Points, in no order, along strands that fork, close into loops and pass close to each other.
Points whose rows are less than 0.563 apart are linked; no others are. Some points are linked to none.
K_966: .12 -.11 .08 .01 -.01 -.05 -.09 -.28 -.11 -.03 .03 -.07 -.28 -.11 -.08 -.03 -.16 .20 -.14 -.03 -.09
K_491: -.16 .04 .05 .51 .18 -.15 .19 .04 -.07 -.07 -.19 .11 -.18 -.09 -.30 -.15 .11 .12 -.24 .15 -.05
K_155: .07 -.38 -.42 -.23 .00 .13 .05 -.20 .08 -.15 .33 -.15 .00 -.35 .05 .15 -.17 -.01 .08 -.18 .28
K_545: .03 .33 .20 .00 -.09 -.25 -.04 .41 -.01 .35 -.20 -.19 .02 -.04 -.03 -.19 .14 -.01 .06 .34 -.23
K_19: .07 .37 .22 -.10 .17 .21 -.14 .26 .22 .34 -.14 -.09 .19 .17 .34 .03 .48 -.40 .23 .42 .02
K_21: .08 -.34 -.27 .15 .09 .15 .04 -.42 -.01 -.12 .07 -.05 -.19 -.18 .08 .31 -.15 -.01 -.10 -.18 .01
K_92: .06 .12 .34 -.03 .04 .19 -.22 -.09 -.27 .15 -.10 .13 .05 .24 .38 .09 .06 -.28 -.02 .19 -.43
K_781: .01 -.18 -.08 .21 .15 .06 .15 -.28 -.10 -.19 .02 .16 -.23 .01 .03 .15 -.04 -.06 -.16 -.14 -.07
K_380: -.01 .29 .19 .05 -.06 -.34 .05 .39 -.15 .22 -.19 -.07 -.02 -.07 -.09 -.19 .02 .05 -.07 .29 -.27
K_503: .07 -.22 -.22 .19 .02 -.21 -.16 -.34 .23 -.14 .06 -.35 -.11 -.43 -.36 .24 .00 .46 -.18 .11 .33
K_400: -.10 .12 -.04 .28 .08 .04 .13 .37 .03 .12 -.02 .21 .04 -.03 .01 -.26 .22 -.36 .04 .15 -.09
K_757: .00 -.11 -.03 .18 .05 -.19 .05 -.17 -.01 -.15 .00 .00 -.22 -.14 -.24 -.03 .00 .25 -.16 -.03 .11
K_112: .04 -.31 -.16 .18 .03 .12 -.11 -.52 .03 -.03 .04 -.18 -.24 -.26 .06 .27 -.23 .18 -.16 -.03 -.09
K_106: .16 -.21 -.20 -.39 -.16 .03 -.03 -.17 .02 .01 .14 -.17 .00 .01 .02 .01 -.27 .11 .19 -.28 -.02
K_575: .13 -.15 -.21 -.62 -.15 .27 -.14 .12 .16 -.07 .17 .06 .14 .18 .25 .14 .03 -.20 .22 -.31 .29
K_38: .05 .16 .25 .17 .01 -.20 -.06 .13 -.31 .18 -.19 -.03 -.17 -.07 -.12 -.14 -.04 .13 -.23 .31 -.37
K_283: .05 -.30 -.25 -.22 .01 -.11 .18 -.22 .06 -.37 .31 -.17 .06 -.26 -.10 .27 -.19 .18 -.04 -.26 .38
K_771: .13 -.19 .05 .02 .17 .19 .08 -.27 -.20 -.31 .11 .29 -.15 .12 .13 .10 .00 -.28 -.20 -.11 -.08
K_238: -.08 .00 .06 .56 .22 -.05 .01 -.12 .05 -.12 -.16 .09 -.33 -.11 -.29 -.09 .09 .16 -.44 .27 .02
K_274: -.06 .03 -.02 -.03 .01 .01 .13 .21 .01 -.13 .15 .22 .07 .03 .01 -.17 .08 -.24 .12 -.07 .16
K_774: -.20 -.06 -.08 .13 .05 -.16 .41 -.05 -.15 -.16 -.06 .10 .11 .05 -.16 .07 -.19 .15 .02 -.38 .11
K_173: .08 .21 .22 .08 .03 .01 -.17 .29 .03 .14 -.03 .09 -.03 -.05 .15 -.19 .24 -.25 .00 .41 -.16
K_342: -.05 .26 .09 -.21 .01 -.02 .08 .52 .09 .07 -.03 .06 .27 .16 .10 -.07 .29 -.33 .22 .13 .14
K_646: -.26 .04 .04 .48 .10 -.36 .24 -.11 -.07 -.08 -.30 .03 .03 -.06 -.44 .05 -.02 .37 -.15 -.09 .04
K_686: .17 -.08 -.01 -.39 -.10 -.02 -.06 -.07 -.04 -.14 .17 -.01 -.06 .04 .04 -.07 -.10 .00 .13 -.18 .05
K_805: -.20 .25 .00 .13 -.09 -.19 .20 .32 -.12 .31 -.28 -.07 .12 .08 -.07 -.08 -.10 -.01 .14 -.06 -.29
K_131: -.05 -.03 .05 .32 .15 .01 .14 -.11 -.15 -.11 -.10 .21 -.21 .03 -.10 -.06 .02 -.08 -.16 .01 -.12
K_399: .06 .04 .18 .08 .00 -.10 -.04 -.13 -.32 .07 -.16 -.02 -.23 .02 -.11 -.06 -.15 .23 -.21 .07 -.34
K_607: -.20 .15 .07 .18 .00 -.27 .19 .19 -.12 .01 .03 .06 .07 -.09 -.23 -.26 .02 .17 -.03 .02 .03
K_612: -.03 .23 .35 .05 .12 .21 -.27 .01 -.06 .31 -.21 .07 .15 .26 .48 .11 .16 -.35 .08 .32 -.38
K_797: .04 -.11 -.06 .10 -.17 -.20 -.22 -.27 .11 .17 -.02 -.26 -.14 -.34 -.30 -.19 -.06 .55 -.10 .06 .13
K_985: -.14 .08 -.02 .49 .10 .08 .05 .17 .08 .05 .03 .23 -.16 -.15 -.08 -.30 .21 -.21 -.05 .15 .02
K_205: .00 .05 .05 .17 .12 .07 .11 .04 -.25 .01 -.12 .23 -.06 .14 .10 -.02 .00 -.28 -.05 .01 -.30
K_164: .10 -.11 -.29 -.32 -.07 .53 -.22 -.05 .28 .15 .04 .07 .17 .19 .38 .18 .03 -.33 .29 -.28 .07
K_622: .01 .19 .15 .17 .13 -.02 -.03 .40 .01 .08 -.03 .17 .08 -.03 .13 -.25 .33 -.39 .03 .43 -.15
K_74: .00 .03 .07 .28 .01 .14 -.14 -.04 .09 -.03 .20 .16 -.24 -.14 .06 -.22 .17 -.12 -.09 .18 .05
K_32: -.05 .02 .01 .12 -.10 -.32 .00 -.18 -.01 .07 -.11 -.17 -.08 -.18 -.33 -.14 -.05 .46 -.12 -.03 .06
K_456: .09 -.18 .05 .16 -.02 .03 -.17 -.40 -.06 .02 -.01 -.12 -.29 -.13 .05 .11 -.24 .26 -.17 .04 -.13
K_962: .03 -.05 -.04 .08 .26 .24 .05 .07 -.12 -.17 .07 .52 .09 .17 .19 -.02 .24 -.51 -.08 -.03 -.09
K_122: -.01 -.18 -.11 .16 .09 -.17 .06 -.25 .16 -.36 .11 -.07 -.21 -.17 -.26 .18 .01 .21 -.20 -.04 .29
K_194: .11 -.15 .03 .07 .20 .23 .00 -.19 -.09 -.32 .22 .45 -.08 .08 .18 -.01 .19 -.40 -.20 .00 .00
K_348: .07 .11 .21 .12 -.01 .09 -.21 .04 -.02 .03 .18 .13 -.18 -.09 .12 -.26 .12 -.15 -.10 .28 -.07
K_997: .05 .03 .12 .07 .08 .10 .02 -.06 -.33 .04 -.17 .27 .01 .24 .22 .09 -.02 -.31 -.04 .06 -.45
K_104: .00 .31 .15 -.37 -.12 -.09 .03 .37 -.01 .18 -.16 -.29 .20 .31 .01 .03 .04 -.09 .27 .11 -.06
K_250: .02 -.06 .18 .40 .11 .01 -.23 -.37 -.01 -.07 -.10 -.09 -.38 -.17 -.14 .13 -.09 .39 -.47 .22 .04
K_375: .01 .06 -.02 -.02 .18 .19 .01 .24 -.05 .00 .01 .39 .17 .15 .20 -.04 .26 -.51 .02 .02 -.05
K_447: .11 -.35 -.45 -.31 -.01 .23 .04 -.14 .09 -.20 .41 -.03 .03 -.24 .14 .27 -.04 -.12 .04 -.24 .30
K_573: .03 -.16 -.15 .26 .04 -.20 -.08 -.28 .26 -.28 .05 -.19 -.16 -.28 -.34 .35 .06 .34 -.27 .06 .29
K_729: .03 -.21 -.10 -.17 .01 -.17 .21 -.14 -.02 -.32 .21 .01 .04 -.09 -.12 .11 -.12 .16 -.02 -.29 .25
K_945: -.27 .36 -.02 .05 -.24 -.15 .26 .38 -.02 .31 -.22 -.20 .34 .22 -.09 -.01 -.17 .12 .34 -.13 -.09
K_9: -.23 .13 -.04 .16 -.13 -.19 .24 .13 -.01 .07 -.01 -.03 .19 -.07 -.15 -.22 -.11 .21 .13 -.16 .10
K_705: -.01 .25 .09 .00 -.16 -.06 -.19 .23 .07 .31 -.06 -.18 -.08 -.06 -.06 -.29 -.03 .10 .19 .17 -.07
K_767: .05 -.26 -.28 -.49 -.28 .05 .02 -.12 .08 .08 .06 -.32 .17 .07 -.04 .03 -.40 .25 .25 -.32 -.10
K_709: .19 -.08 .18 -.50 -.05 .43 -.45 -.33 .05 .04 .10 .00 .14 .33 .52 .18 -.11 -.20 .19 -.03 -.15
K_407: -.26 .31 .10 -.36 -.17 .15 .28 .51 -.10 .06 -.06 -.05 .52 .49 .14 .30 -.11 .10 .35 -.30 .11
K_127: -.27 .21 -.10 .05 -.25 -.21 .20 .17 .05 .23 -.14 -.15 .28 .10 -.15 -.13 -.20 .28 .25 -.26 -.04
K_902: .07 -.20 -.16 -.74 -.29 .20 -.04 .14 .21 -.03 .04 -.28 .26 .28 .10 .12 -.25 .12 .33 -.31 .12
K_22: .06 .07 -.06 -.07 -.21 -.10 -.19 -.04 .09 .19 .03 -.22 -.10 -.15 -.11 -.32 -.14 .22 .09 -.01 .00
K_717: .05 -.26 -.30 -.55 -.30 .18 -.05 .04 .26 .17 .02 -.36 .23 .18 .02 .08 -.37 .17 .32 -.30 .00
K_886: -.12 .19 .13 .12 .03 -.34 .19 .32 -.16 .05 -.10 .02 .10 -.08 -.17 -.22 .05 .04 -.08 .19 -.12
K_482: .13 .05 .10 -.55 -.16 .00 -.08 .15 .02 -.11 .15 .00 .09 .17 .10 -.04 .00 -.15 .20 -.11 .14
K_535: .08 -.20 -.13 .03 -.06 -.17 -.19 -.32 .15 -.05 .11 -.33 -.13 -.39 -.29 -.05 -.06 .48 -.13 .04 .22
K_992: .10 -.07 -.07 -.66 -.21 .12 -.09 .16 .15 -.08 .16 -.14 .21 .19 .08 -.02 -.12 .01 .25 -.26 .24
K_147: .01 .02 .21 .44 .12 -.01 -.15 -.21 -.02 -.10 -.05 .01 -.37 -.09 -.19 -.03 .04 .25 -.46 .28 .01
K_981: -.02 .16 -.03 -.11 .16 .07 .15 .42 .04 .10 -.14 .25 .28 .21 .17 .01 .32 -.47 .17 .06 -.02
K_341: .10 -.22 -.31 -.42 -.09 .26 -.03 .05 .14 -.12 .28 .11 .11 -.04 .22 .07 -.02 -.21 .14 -.33 .27
K_318: .03 .30 .29 .05 .14 .23 -.26 .09 .11 .33 -.13 -.03 .16 .16 .43 .06 .30 -.39 .16 .41 -.21
K_873: -.21 -.05 -.01 .29 .10 -.28 .38 -.22 -.10 -.22 -.18 .07 .07 .00 -.32 .16 -.15 .33 -.06 -.31 .09
K_11: .09 -.11 .12 .04 .08 .30 -.24 -.24 -.02 -.17 .30 .38 -.02 .05 .35 -.02 .18 -.33 -.14 .08 .02
K_738: .06 -.16 .01 .33 .06 -.15 -.13 -.36 .10 -.10 -.16 -.16 -.31 -.19 -.31 .33 -.06 .44 -.35 .09 .11
K_955: -.10 -.05 -.05 -.16 -.04 -.14 .32 -.03 -.13 -.24 .12 .05 .14 .06 -.06 .04 -.21 .22 .04 -.37 .17
K_974: .07 .31 .11 -.17 .08 .12 -.02 .41 .24 .31 -.16 -.14 .20 .20 .19 .00 .43 -.39 .30 .27 .09

A fork is a point with three links, a tip a point with one. Leave the first point through the second and follow the links. Name the first fork or tip that comes.
K_342, K_974 -> K_131
K_503, K_535 -> K_757
K_974, K_342 -> K_194
K_717, K_767 -> K_992
K_805, K_945 -> K_380
K_32, K_797 -> K_573
K_341, K_447 -> K_646

A piece is two or more points that can be reached from each other along the links. Count, over all rows, the pieces, the separate loops (a circle has one, a figure eight two, a Y none), the forks (points with three links) and the tips (points with one).
pieces -> 3
loops -> 5
forks -> 8
tips -> 4

Name the points in between on the shortest way along the links from the first point to the second, in order.
K_981, K_250 -> K_375 K_962 K_194 K_771 K_781 K_131 K_491 K_238 K_147
K_341, K_717 -> K_575 K_992 K_902
K_955, K_686 -> K_729 K_283 K_155 K_447 K_341 K_575 K_992 K_482
K_380, K_205 -> K_38 K_399 K_966 K_456 K_112 K_21 K_781 K_131
K_738, K_9 -> K_573 K_122 K_757 K_966 K_399 K_38 K_380 K_886 K_607
